A landscape with many valleys, sampled at points; each row gives a point and its height.
A ball rolls from a point to the lowest of its 6 nearest points, and stops where none of them is lower. Distance is the straight distance between rows; heights are no part of it.
Q_317 h=547: [119 101 157 106 173 116 117 165 155 140 137 108  86 122 153 107  47 155
 194 138  63  53 161  86 191  66  59 125 127 153 147 117 103 133  88 166
 112]
Q_944 h=101: [144 121 115 126  86 158 127  80 134 103  94 136 158 181  91 155 174 114
 108 100 161 147 102 122 106 112 165 132 157 128 116 117 173 127 178 138
 130]
Q_737 h=423: [155 142 116 203 111 103  78 156  94 139 121 121 146  83 148 124 161 138
 117 180 158 155  98 142  99 150 146 104 118 116 161 175 108 182  44  65
 103]
Q_658 h=654: [175 120 124 134 102 146 109 127 125 165 135 108 129 130 108 134 135 142
 179 178 103 133 118 105 133  94  97 115 168 130 133 135 112 152  97 132
 123]
Q_931 h=231: [ 66 153 136  81 162 100 166 157 136  82 142 137  93 113 172  98 109 128
 110 116 124 140 141 163 125 181 137 145  98 109 127 132 147  64 160 158
 137]
Q_538 h=494: [171 132 122 165 118 104  88 161 114 151 128  97 124  94 136 130 114 146
 177 197 106 115 135 112 141 111 106  98 147 140 140 145 101 185  54 105
 113]
Q_407 h=539: [105 132 144 111 124 110 119 134 135 139 138 175 129  93 144 115 136 145
 105 130 129 149 114 146 114 175 142 125  93 126 129 115  98 120 119 129
 150]
Q_471 h=584: [128 108 103 109 118 157 163  91 139 104 112 129 131 173  99 142 156  93
 106  93 158 128 141 115 127 102 165 140 123 112 112 108 168 113 197 140
 135]
Q_943 h=165: [ 87 148 155 161 134  78  90 169 105 151 152 158 121  60 151  94  89 148
  90 155 167 114 149 164 118 178 124 108  94 127 168 127  88 136  59  83
 128]
Q_608 h=540: [151 132 128 239 132  93  66 156  88 152 152 121 138  54 158 107 133 143
 102 199 156 134 123 108 105 173 104 108 109 134 165 203 100 180  38  72
  77]
Q_460 h=361: [124 111  79 129  90 172 146  62 142 117  79  91 156 206  89 168 184  79
 134  90 161 148 108 117 124  61 154 127 185 113 124 126 183 155 179 125
 115]
Q_426 h=631: [184 138 115 144  90 148  93 112 106 150 110 100 155 129 106 133 171 133
 166 158 121 149  92 137 111 119 119 121 163 129 130 158 127 149  97 113
 116]
Q_684 h=566: [ 98 124  83 101 134 150 193 103 125  65 123 107 124 189 129 140 129  68
 118  41 114 103 170 132 155 124 178 141 108 112  87 111 185  79 211 127
 168]
Q_229 h=398: [154  76 138 103 143 171 173 133 161 101 159  90  99 166 108 113 123  90
 144  82 113  80 187 112 168  56 114 124 123 111 140 121 140 104 181 148
 141]
Q_469 h=500: [163 157 129 169 106 116  90 155 100 154 131 135 127  90 139 123 153 135
 126 174 134 135 109 141 108 142 118 107 123 122 145 157  95 167  64  72
 109]
Q_726 h=411: [142 104 117 121 103 166 140  86 135 128  98 106 153 180  88 142 176 105
 137 114 149 124 117 116 119  69 129 130 165 122 132 117 159 140 174 146
 119]
Q_764 h=472: [ 85 159 101  59 136  80 176 159 125  42 135 141  94 134 180  89 111 107
  73  70 119 161 130 159 115 206 153 204 103 105  86 156 170  36 176 137
 111]
Q_932 h=624: [133  86 104 102 137 168 200 117 151  87 123  98 125 200 104 132 159  67
 142  51 121  92 170 121 162  55 164 123 121 114 118 107 174 110 210 116
 142]
Q_298 h=849: [ 98 109  99 111 127 145 172  92 135  77 110 110 142 205 116 163 134  68
 116  57 147 122 158 134 143  98 195 132 132 116  80 103 195 112 204 120
 148]
Q_754 h=324: [ 91 143 138 100 152 110 155 155 150 119 138 155  94 109 153 102 109 136
 112 111 127 136 148 155 116 152 119 127 101 125 136 120 124  87 147 164
 154]
Q_953 h=506: [ 81 157 141 125 128  92 124 150 114 149 138 180 132  82 160 117 129 146
 100 146 142 151 116 153 103 202 140 138  91 119 137  98  91 127 109 106
 142]
Q_48 h=266: [205 164 118 221 110 151 103 104 108 159 127  69 150 108 122 160 120 153
 200 184  66 102 138  99 162  74 112  50 148 182 158 180 128 205  40 144
 110]
Q_554 h=331: [121 121 141 102 139 143 150 115 152  87 139 140 130 139 128 124 141 112
 109 103 132 140 154 138 116 141 154 145 115 125 109 118 146  90 179 167
 149]
Q_451 h=440: [171 140 120 194 110 103  88 146  78 148 134  89 152  91 148 123 152 149
 152 202 124 145 106 120 122 119 119  93 147 139 153 180 111 177  35  81
 103]
Q_306 h=461: [172 111 128 117 103 179 118 107 123 152 119 103 142 139  95 121 154 126
 159 144 117 119 115 105 127  89 106 117 174 118 136 127 126 142 141 138
 127]
Q_186 h=615: [132 109 147 107 134 135 125 155 157 134 128 160 109 111 132 102 117 136
 134 130 124 136 140 125 129 115 104 123 129 135 142 120 112 132 115 129
 140]
Q_372 h=557: [131 163 137 139  89 118 109 112 116 135 106 174 162 108 120 153 174 152
 114 151 140 172  68 151  92 165 157 136 117 128 119 145 125 142 109 109
 115]
Q_934 h=746: [134  83 109 107 130 188 180 101 146  87 114  93 138 191  91 136 174  77
 137  77 140 112 152 107 141  53 160 115 141 103 120 106 163 129 192 126
 137]
Q_115 h=294: [ 97 141 144 143 134  91 101 158 116 147 161 159 133  74 152 111  96 144
  99 154 158 121 129 153 115 168 123 116  93 133 149 104  81 139  74  89
 124]
Q_562 h=646: [116 130 156 125 164 102  98 173 147 159 132 104  95 103 156 117  64 151
 179 167  86  61 155  79 172  84  71 105 120 146 142 124  93 166  65 129
 113]
Q_92 h=407: [162 144 133 200 136  99  79 160  94 165 136  86 128  90 148 121 122 133
 150 199 119 133 128  98 133 115  97  93 133 144 142 175  97 182  45  87
  92]
Q_335 h=399: [160  80 132 101 145 169 159 122 158 131 151  81  93 151 100 129 102 114
 155 121  97  87 172  90 169  67  75 136 149 115 143 116 130 132 157 165
 138]
Q_847 h=552: [149 111 141 131 154 123 104 149 146 159 147  96 104 115 140 124  75 145
 207 166  72  70 171  70 184  71  69 110 138 143 145 110 114 174  83 168
 125]
Q_639 h=268: [166 120 129 128 125 147 109 121 146 161 133  99 133 122 106 135 103 144
 195 163  78 109 149  83 156  92  72 115 157 139 133 131 110 165  98 151
 137]
Q_352 h=543: [156 129 139 125  93 147 116 104 135 133 119 157 150 131  96 141 166 131
 128 122 144 154 102 132 105 134 148 142 139 120 129 127 140 135 140 133
 133]
Q_309 h=435: [165 103 134 124 113 161 111 136 132 145 128 105 128 140 100 122 134 131
 169 151 114 117 132  92 148  78  80 128 172 129 128 122 104 158 126 144
 139]
Q_942 h=497: [ 74 124 172 124 190  90  90 182 117 143 148 130  91  79 168  80  49 147
 127 144  98  62 130 113 159 109  66  94 110 154 150 128 100 140  55 114
  98]
Q_332 h=495: [123 107 168  96 157 146 148 159 161 130 163 139  78 131 146 100  85 139
 139 112  92  88 159 136 146  86  81 111 133 151 152 140 125  96 139 156
 132]
Q_849 h=89: [133 126 141 113 123 129 121 167 149 134 137 156 109  96 134 117 136 135
 128 138 131 130 128 158 117 128 122 116 118 132 138 115 101 125 109 123
 135]
Q_611 h=251: [130 117 121  86 146 157 180 113 147  88 163 124 100 163 121 123 130  87
 125  71 125  84 179 145 143 104 144 133 106 113 115 109 157  89 189 150
 151]
Q_64 h=623: [137  93 104 116 107 172 154  82 143 125  96  84 153 186  80 154 178  95
 144  99 141 128 114 101 143  62 130 129 171  96 129 112 155 139 185 128
 134]
Q_77 h=356: [153 140 145 186 148  77  73 172 115 152 126  95 125  69 162 119  95 136
 151 192 120 104 138 105 140 123  96 103 124 137 153 155  82 191  40  78
  93]
Q_923 h=626: [ 86 126 161 114 172 110 117 176 126 140 155 154  89  89 154  89  78 150
 127 127 115  97 138 136 139 119  86 104 111 134 145 121  94 125  76 114
 129]
Q_432 h=621: [119 135  92 114 115 104 150  86 115  96 107 145 152 163 122 173 119 117
  65  90 163 196 107 129 101 193 191 177 136 123  75 125 150  77 197 140
 141]
Q_231 h=420: [129 118 148 107 139 125 140 131 149 117 140 159 131 136 133 123 137 139
 116 112 140 145 126 136 119 136 138 133 107 123 125 105 118 108 159 153
 148]
Q_878 h=674: [112 110 159 101 165  99 122 180 151 153 149 149  76 104 156 100  67 146
 137 124 101  91 133 128 151 101  75 102 119 149 151 118  99 125  86 136
 128]
Q_14 h=362: [ 98 142  87  75 146  94 171 135 117  59 147 141  98 150 164 112 117 102
  85  59 114 146 136 162 107 192 166 200 106 105  69 146 169  47 201 142
 124]
Q_894 h=351: [202 154 113 191  98 157  92  91 101 165 121  77 151 123 103 150 141 145
 203 174  71 115 129 102 142  91 104  74 164 167 143 160 133 174  67 138
 131]
Q_220 h=596: [125 114 165 113 175 128 123 150 148 151 132  95 104 116 159 109  48 150
 210 152  45  35 170  72 208  46  53 108 115 156 172 115 100 147  96 195
 130]
Q_467 h=625: [181 134 123 146 114 117 100 148 112 158 121 117 130 104 121 126 143 141
 157 185 112 130 110 124 125 106 106 117 143 130 138 145 111 168  71 100
 123]
Q_714 h=345: [180 129 100 166  98 186 112  76 111 174 114  67 161 147  87 138 151 136
 194 171  97 113 128 112 129  76  96  87 176 150 152 135 149 164 102 155
 140]
Q_822 h=406: [173  86 130 101 132 166 144 110 157 135 137  97 120 166  98 106 140 108
 149 120 120  92 149  96 151  60  90 125 157 109 128 109 135 128 159 153
 135]
Q_863 h=570: [158  97 149 103 143 143 131 162 164 134 142 132  93 114 124 109 103 139
 156 129  99 108 150 121 154  89  85 128 140 136 138 122 104 136 117 140
 129]
Q_351 h=230: [114 120  94 128  95 162 148  74 135 106  86 127 149 200  74 179 160 106
 101  86 178 151 115 127 124 114 173 130 154 127 105 132 178 133 199 128
 135]
Q_380 h=558: [144 131 121 230 142 100  71 162  86 152 139 102 137  65 167 113 129 146
 118 210 147 131 124 106 122 155 108 111 123 127 149 175 100 188  34  79
  82]
Q_406 h=601: [122 143 130 111 112 131 125 108 140 127 120 165 149 131 125 151 138 134
 103 124 138 179  91 143 100 176 166 152 110 124 105 122 144 109 149 139
 136]
Q_972 h=456: [109 120  91 111 113 132 161  81 115  90 113 129 143 180 108 170 136 104
  81  74 156 155 134 126 101 166 198 156 121 114  75 108 165  94 212 135
 139]
Q_311 h=475: [112 166 102 142  85 133 134  74 108 118 104 161 169 156 104 187 141 141
  81 113 178 196  91 135  79 190 176 161 154 138 102 146 152  95 182 125
 127]
Q_890 h=504: [131 141 142 133 113 107  99 150 122 152 127 168 138  91 122 121 139 145
 130 150 143 140 114 156 104 147 128 115 102 135 138 120  98 154  85 107
 127]
Q_775 h=587: [113 164 106 137  80 100 126  99  99 129  95 162 181 125 110 182 145 152
  87 119 152 211  64 149  73 220 180 175 141 125  86 148 130  96 152 104
 124]
Q_295 h=622: [ 49 152 148  97 173  99 153 186 111 117 160 139 105  96 174  76  87 145
 100 129 124 109 138 169 129 168 100 119 102 135 140 117 103  80 120 140
 150]
Q_149 h=767: [114 106  92 119  99 157 178  94 130  88  92 114 145 213  94 169 157  81
 117  64 158 120 137 106 133  51 173 128 144 112 102 113 180 134 211 121
 133]
Q_762 h=469: [ 83 143 154 114 157  93 116 173 128 144 152 160 116  86 156  97 103 143
 104 144 134 126 141 159 139 162 117 103 100 136 148 112  91 118  89 112
 133]
Q_132 h=481: [122 159 116 144  86 132 122  81 118 126 103 169 171 142 107 169 161 145
  92 111 154 188  67 142  95 184 173 152 132 130 113 136 146 125 145 120
 119]
Q_284 h=681: [167 108 148 116 122 148 118 137 152 157 130 127 116 120 106 110 128 133
 153 141 116 123 125 119 132  92  98 118 143 129 137 114 113 147 127 135
 136]
Q_877 h=538: [ 78 134 157 107 173 104 140 184 134 145 158 151  95 102 161  90  89 142
 108 125 122 114 145 148 138 137  97 108 102 144 140 123 109  93 125 142
 142]
Q_285 h=93: [136 106 151  95 140 156 147 137 160 121 142 146 102 131 135 104 115 124
 124 111 128 103 153 134 141 102 115 120 125 131 141 128 128 106 160 162
 132]
Q_585 h=291: [105 144 145 158 124  81  82 162 106 147 138 165 140  58 144 121 122 146
  98 171 156 127 121 149 104 185 135 120  86 130 153 122  85 152  55  66
 114]
Q_601 h=594: [107 147 107 105 124  86 146 115 111 106 115 159 137 142 132 147 114 136
  70  91 140 204  92 139  84 217 190 198 113 126  89 134 128  69 181 130
 130]
Q_820 h=630: [113 148 132 124 118  94 131 114 139 124 124 172 147 116 130 151 144 133
  97 104 141 192  95 139 103 217 174 163 106 124  98 121 126 104 157 136
 135]
Q_486 h=183: [ 91 141 170 174 169  84  67 177  95 153 161 142 115  59 152  91  68 140
  80 170 154  82 130 132 129 161 101 111  97 145 152 114  78 130  47  76
 110]
Q_264 h=199: [128 136 123 134  83 153 121  76 141 133  92 140 154 171  93 168 180 121
 106 113 159 155  88 135 104 121 158 127 147 120 113 142 160 128 171 133
 119]
Q_929 h=607: [120 144 146 132 113 109 120 130 125 135 115 178 147  98 125 134 155 146
 110 155 146 152  90 149 114 168 157 131 102 121 113 118 104 129 109 121
 130]
Q_574 h=569: [125 135 117 113 113 125 149  89 133  98 113 151 142 155 103 151 140 119
  92  94 157 167 113 135 115 183 181 160 126 124  92 111 143  91 185 146
 140]
Q_688 h=649: [ 96 155 129 124 128  92 135 135 132 141 127 171 139  93 150 136 131 131
 102 131 144 179 105 153 103 202 164 157  96 114 122 109 100 120 119 109
 134]
Q_435 h=192: [ 89 153 117  86 157 114 187 135 128  83 143 123 103 143 156 106 122 106
 110  91 115 127 157 167 129 172 139 174  99 110 111 128 158  65 192 160
 142]
Q_993 h=368: [156 135 119 126  87 169 105  94 129 146  87 127 167 159  92 143 187 125
 137 136 137 145  88 124  95 113 129 146 160 127 128 129 149 142 133 133
 114]
Q_84 h=267: [100 150 145  88 163 124 156 137 142 106 152 156 115 124 145 116 122 132
 109 101 123 140 151 149 126 167 134 133  90 123 125 124 137  75 160 156
 149]
Q_187 h=354: [136  97 147  94 157 166 164 127 160  97 159 123  97 144 126 102 122 105
 125  83 129 103 180 134 146  93 123 122 118 108 136 126 138  94 186 151
 159]
Q_991 h=339: [116 144 148 200 135  84  69 164  89 147 156 143 137  64 139 106 107 149
  86 186 176 108 130 128  99 174 104 117  93 125 160 152  89 165  49  67
  89]
Q_164 h=738: [159 103 140 126 107 142 116 134 146 143 127 140 122 129 104 119 145 126
 140 135 122 133 117 127 116 113 115 133 133 124 128 122 125 136 134 133
 135]
Q_465 h=109: [142 125 134 150 130  95  93 169 120 159 128 125 117  87 142 120 110 133
 145 172 126 123 129 124 140 123  91 105 134 136 149 148  83 172  50  86
 101]
Q_974 h=466: [ 71 152 152 124 155  84 119 159 122 141 151 159 126  82 168 101 108 151
 108 139 139 131 127 164 116 187 128 132  85 127 137  98  97 118  97 107
 139]
Q_52 h=454: [110 121  90  92 135  98 163 114 117  80 112 136 118 150 137 137 109 109
  67  88 138 186 120 136  86 209 192 210 120 119  74 124 163  51 192 133
 128]
Q_487 h=541: [155  92 135  89 138 171 149 111 144 111 126 115 126 170  96 127 144 103
 135  94 145 112 142 115 137  93 130 133 138 106 121  99 145 125 184 149
 137]
Q_778 h=612: [147 128 136 150 144 103  83 163 131 156 134  98 105  98 152 128  92 135
 180 174  88 102 152  79 172 103  82  93 135 150 142 129  83 184  54 120
 110]
Q_466 h=455: [ 99 130 149 122 142  97 110 169 117 159 147 165  98  89 145  98  93 144
 112 143 139 113 129 148 129 138 110 108 114 140 162 127  87 137  85  94
 134]
Q_360 h=102: [ 91 134  99  94 158 135 190 123 121  71 151 107 112 167 144 113 139  83
 121  71 126  86 181 151 148 143 158 157 105 108  96 120 189  69 210 148
 160]
Q_379 h=586: [ 51 152 171 142 196  89  97 173  95 141 170 153 107  68 158  88  55 150
  77 143 130  56 130 151 142 163  88 101 103 156 133 111  91 119  63 100
 125]
Q_197 h=525: [144  99 167 106 170 135 124 143 160 144 145 101 100 124 148 132  65 151
 201 142  71  50 170  67 204  47  60 120 134 140 145 120 109 158 113 187
 125]
Q_531 h=575: [ 85 147 124 105 146  79 150 142 135 120 126 163 124 106 162 116 109 143
  94 115 127 175 105 153 105 212 166 162 102 111 109 119 118  82 140 133
 135]
Q_255 h=111: [107 148 141 104 150 104 150 134 135 108 134 156 123 129 148 118 126 127
 101 108 129 164 121 143 112 178 151 145 102 108 122 110 124  97 156 171
 155]
Q_825 h=342: [142  92 119  91 151 179 188 133 158  88 150  99  98 176 125  99 138  73
 142  66 109  72 187 129 162  62 131 123 123 113 131 111 171 102 204 139
 144]
Q_882 h=599: [124 159  89 131  88 108 141  81 102 124  93 149 179 155 113 180 135 144
  70 101 158 216  83 135  72 218 184 189 147 131  79 140 140  96 184 123
 117]
Q_310 h=487: [153 126 108 141  88 168 106  74 115 152  91  91 171 165  95 132 184 131
 156 142 133 143  85 128  99  94 120 124 178 132 142 140 160 143 129 134
 122]
Q_475 h=629: [ 45 156 156 126 176  85 110 172 103 146 165 158 116  62 171  84  78 154
  90 135 130 107 123 152 124 185  99 117  91 140 140 105  88  99  79 109
 134]
Q_152 h=548: [126 108 146 122 140 115 103 165 133 158 144 131  92 106 138 105  95 137
 146 148 106 114 135 117 137 108  91 112 138 137 143 125  84 149  74 115
 124]
Q_464 h=531: [132 107 155 113 152 119 121 171 155 148 141 118  85 115 145 108  75 153
 170 136  86  79 146 106 167  78  66 110 135 151 153 124 107 142  92 154
 124]
Q_205 h=288: [103 134  78 144  90 139 147  53 115 109  86 148 161 190  88 182 154 121
  89  79 190 167 110 133  95 153 177 146 159 129 107 133 173 118 203 127
 127]
Q_589 h=526: [144  88 126 105 143 185 170 100 156 107 139 104 107 179 106 119 148  87
 129  78 132 102 166 108 152  67 139 132 144 110 126 111 151 123 195 136
 139]
Q_533 h=763: [ 96 110  82 102 130 159 198 110 127  66 119 109 128 194 124 157 142  63
 128  38 122  95 160 128 163  80 184 129  99 125  85 104 189  92 214 115
 158]
Q_314 h=447: [ 97 137 110  81 154  84 151 133 124  80 128 147 122 130 161 113 114 125
  88  87 125 183 107 151 100 204 184 199 104 111  94 118 146  56 185 139
 120]
Q_121 h=128: [166 105 115 125 101 175 129 101 139 133 109 105 148 162  83 131 159 118
 156 140 129 131 112 101 128  80 111 129 160 107 135 112 138 133 155 153
 127]
Q_873 h=498: [ 66 158 145  92 160  93 138 166 128 120 144 159 106  97 171 101 103 146
 103 121 130 143 128 171 111 180 127 133 102 131 135 110 103  93 129 130
 139]
Q_130 h=401: [192 148 122 172 116 140 107 127 120 152 132  75 132 107 123 141 114 136
 194 186  86 106 136  91 155  89  88  87 147 152 137 144 113 188  65 143
 138]
Q_970 h=258: [103 135 103  80 152 103 166 125 132  66 138 139 102 144 152 113 120 113
  93  96 125 155 137 154 121 188 177 182 113 109  94 120 159  49 177 150
 130]
Q_551 h=103: [131  92 115 108 120 172 162  92 145  88 113 114 129 185  91 144 153  87
 115  76 150 113 139 126 135  77 161 137 139 101  99 107 161 134 200 133
 134]
Q_537 h=632: [105 162 121 137  98  86 133 123 109 133 113 176 151 116 126 168 134 145
  97 125 149 202  73 143  77 219 188 178 111 123  93 128 115 107 149 119
 124]
Q_74 h=464: [131 129 145 115 120 137 143  91 141  97 120 156 149 153 108 147 152 114
 102 108 148 157 113 134 106 145 164 148 116 124 115 112 145 123 173 151
 138]
Q_829 h=365: [176 149 116 188 125 129  97 138 116 155 136  86 135  91 146 151 109 147
 203 200  85  98 138  88 156  90  90  77 139 162 139 157 105 198  48 133
 117]
Q_909 h=561: [185 127 109 163  90 148  98  99 105 167 116  87 158 122 102 146 151 155
 184 170  93 122 114 112 128 100 100 103 169 149 139 148 139 163  78 129
 139]
Q_957 h=437: [106 124 160 162 172  78  72 170 123 158 132 126  99  72 162 102  63 130
 124 172 133  79 139 112 148 132  89 108 119 148 153 121  79 160  37  73
  92]
Q_248 h=213: [100 140 135  93 163 121 176 142 144  89 162 136 106 138 149 103 119 118
 110  99 125 102 169 159 133 138 123 131 106 115 127 133 144  68 173 175
 151]
Q_501 h=188: [ 60 141 185 134 184  91  96 181  94 134 163 135  99  74 163  82  55 151
  97 139 131  50 131 138 153 138  84 105  91 158 150 121  96 134  55 104
 105]
Q_395 h=486: [125 122 155 107 137 119 129 159 143 129 135 164 108 110 138 109 123 137
 131 131 136 123 133 147 133 128 111 117 110 128 145 110  98 120 117 126
 150]
Q_710 h=350: [125 121 153 160 128  90  97 173 122 169 127 145 120  83 136 109 113 133
 122 163 146 100 125 143 124 123 115 110 121 145 151 129  79 152  68  77
 117]
Q_179 h=332: [131 157 125 127  94 138 127  76 121 120  91 151 165 154  87 171 166 143
  95 107 157 166  88 130  99 160 160 149 140 125 105 120 151 119 165 129
 121]
Q_280 h=468: [113 146 142 114 111 114 148 126 135 131 114 172 136 119 131 141 135 135
 102 117 144 168 104 149 116 198 163 147 100 121 115 119 118  99 149 145
 148]
Q_541 h=147: [182 122 112 149 107 155 104 100 134 162 133  84 145 130 100 145 123 145
 201 170  85 102 138  93 154  91  74  93 172 149 130 130 129 182  92 158
 127]
Q_511 h=479: [124 145 148 123 116 127 125 140 131 139 121 171 125  99 133 122 142 135
 121 138 145 149 120 141 121 145 129 122 104 121 136 112 103 128 111 120
 143]
Q_628 h=298: [174 145 121 232 132 116  93 131  92 164 144  66 157  82 159 130 122 148
 156 206 108 136 132 105 137 117 119  76 137 147 148 179 103 193  25 103
 100]
Q_330 h=641: [178 124 116 146  85 169 102  88 107 155  93  77 154 155  89 139 165 140
 170 155 105 131  96 114 112  96 103 119 178 135 134 147 153 147 105 132
 128]
Q_25 h=278: [104 136  98  83 151 128 168 104 130  77 133 124 118 156 146 126 133 102
 101  66 132 137 158 131 129 168 174 174 102 105  92 123 179  61 200 148
 135]
Q_948 h=496: [110 112 111 112 139 150 169  92 137  80 125 130 132 173 113 141 138  99
 103  67 140 127 157 125 128 131 173 142 107 110  88  98 175  82 199 144
 136]
Q_141 h=357: [168  92 131 116 120 171 132 118 162 147 129  92 117 145 101 124 112 128
 178 135 103 110 162  90 161  76  84 117 163 120 135 118 115 145 127 162
 140]
Q_227 h=467: [147  90 156 102 160 139 125 153 165 155 144 114  95 133 139 121  71 141
 172 141  74  72 172  88 176  71  69 122 141 137 144 120 113 137 113 169
 121]
Q_358 h=217: [112 125 101 133  95 157 141  64 135 101 102 132 146 182  99 172 156 116
  96  89 172 159 113 117  94 138 176 149 140 138 108 128 175 121 190 142
 135]
Q_385 h=777: [ 97 119  75 100 128 177 222 124 140  81 125 114 117 209 133 140 148  33
 164  31  95  78 179 134 182  74 171 119  96 122  94  94 193  91 214 113
 165]
Q_836 h=636: [115 136 119 107 130 111 155 104 129  96 120 142 144 139 139 145 119 119
  86  97 131 191 113 142 109 198 195 172 108 113  95 125 147  82 184 147
 135]
Q_316 h=643: [112 164 125 140  94  98 123 120 109 137 117 185 170 103 130 162 156 159
 100 136 144 189  66 162  88 196 180 151  97 122 103 136 110 131 118  97
 126]
Q_365 h=400: [133 142 122 215 110  91  70 149  71 140 150 140 144  65 151 118 156 157
  84 180 173 139 101 135 106 180 128 116  99 116 154 176  92 164  43  55
  90]
Q_612 h=441: [157 116 120 122  92 173 116  85 132 141  94 107 156 159  86 134 178 130
 152 136 131 124  97 115 119  89 120 133 168 121 137 134 165 144 144 124
 115]
Q_91 h=728: [ 52 136 160 126 187  92 128 174 111 139 167 155  97  76 160  86  72 149
  99 124 128  86 136 161 141 151  88 107  98 151 146 108  95 100  86 131
 134]
Q_101 h=473: [ 55 160 136  97 172  78 146 162 126 110 135 153 109  85 183  93 114 150
 102 117 131 147 123 165 120 202 125 152  94 123 135 126 115  90 137 143
 137]
Q_470 h=405: [ 87 141 130  90 156  91 159 147 125  85 134 148 110 127 168 106 108 142
  94 101 130 175 127 160 111 200 164 173 109 112 117 124 129  72 173 151
 145]
Q_235 h=503: [137 145 134 139  82 139 117  99 124 127  95 175 158 138 113 168 161 151
 112 127 144 160  83 144  99 165 160 132 127 132 116 137 141 136 127 113
 113]
Q_837 h=178: [160 142 128 161  88 137 103 140 104 158 109 129 152 110 116 147 182 149
 137 167 132 151  88 145 107 114 135 126 147 123 128 151 130 153  90  97
 107]
Q_181 h=676: [131 110 155 106 156 136 122 163 162 134 152 147  90 103 136 103  94 133
 135 123 111 123 143 136 143  96  93 119 121 133 142 118 102 121 100 131
 136]
Q_662 h=145: [125 146 126 181  90  98  87 141  85 151 127 156 159  76 136 148 175 127
  99 165 156 151  91 167 101 168 158 125  94 118 141 162 103 157  57  72
  99]
Q_343 h=685: [164 115 135 122 125 132 111 147 137 163 131 129 105 109 120 115 117 147
 170 151 107 130 132 120 138  91  83 119 141 131 137 120  95 153  93 133
 130]
Q_485 h=598: [151  88 115 102 124 170 164  97 148 107 123 104 136 176  92 134 164  88
 130 103 141 116 130 111 148  64 141 132 142 107 117 104 145 133 177 144
 135]
Q_801 h=434: [130 129 139 189 135  82  66 169 103 148 144 128 123  64 153 111 111 143
 105 186 158 113 140 124 123 155 109 106 113 137 159 156  88 180  51  65
  95]
Q_122 h=218: [133 128  99 136  91 173 129  59 139 124  74 112 161 193  93 162 184 117
 125 104 162 149  99 125 116  91 141 129 181 125 132 138 179 141 174 128
 121]
Q_442 h=110: [184 161 125 216 125 134 107 127  99 156 139  64 153  86 136 145 125 154
 185 189  81 113 135  95 153  98 109  63 136 175 144 177 124 200  33 126
 120]
Q_718 h=465: [156 115 133 117 107 159 132 100 148 115 115 128 145 157  96 129 162 119
 135 136 134 140 119 131 121 104 136 131 150 112 125 120 136 132 158 138
 122]
Q_417 h=317: [148 128 111 128  89 177 104  69 128 137  88 110 158 183  91 160 183 130
 132 130 148 150  98 121 112 103 134 137 172 122 143 139 163 148 156 132
 117]
Q_875 h=457: [147  91 140 103 141 171 155 125 160 105 136 122 110 152 109 112 138 101
 128  94 129 101 164 117 139  82 124 131 131 118 134 120 143 132 169 157
 140]
Q_354 h=379: [166  94 138 117 136 138 120 146 148 161 145 103 107 120 128 123  95 138
 189 149  93 106 153  93 163  82  70 119 153 140 138 121 103 144 113 157
 125]
Q_4 h=499: [117 128  60 138  78 144 146  64 143 119  68  92 154 237  96 198 185  88
 144  84 178 168 112 136 129  56 163 138 208 123 133 148 203 160 203 121
 122]
Q_398 h=381: [143 120  90 130  88 172 129  68 119 137  84  83 165 185  83 144 198 119
 145 120 138 128  99 110 112  89 122 127 192 108 141 125 172 145 151 150
 121]
Q_951 h=378: [182 146 122 192 108 126  85 132  90 159 133  73 155  98 140 147 140 145
 170 194  95 149 115 126 120 108 120  94 144 143 137 181 122 181  49 108
 108]
Q_713 h=438: [154  86 150  91 154 166 133 146 159 130 143 124  90 142 123 104 117 134
 139 123 111  98 163 121 157  80  96 124 136 134 140 118 110 114 149 153
 129]

Call two points neighbours if one is among the 6 nearest of the other. Go from one point of each pair to the other, from neighbour to neighbour, staying as low as possible. Name the highest point that can't be avoided.
Q_943 and Q_442 => Q_92
Q_551 and Q_255 => Q_589
Q_255 and Q_285 => Q_187
Q_541 and Q_285 => Q_335
Q_541 and Q_442 => Q_894
Q_662 and Q_465 => Q_710
Q_662 and Q_943 => Q_585
Q_255 and Q_360 => Q_84

For each start below, name every point that the ball comes to, in order.
Q_220 => Q_227 Q_354 Q_639 Q_541
Q_601 => Q_314 Q_970 Q_435 Q_360
Q_432 => Q_52 Q_970 Q_435 Q_360
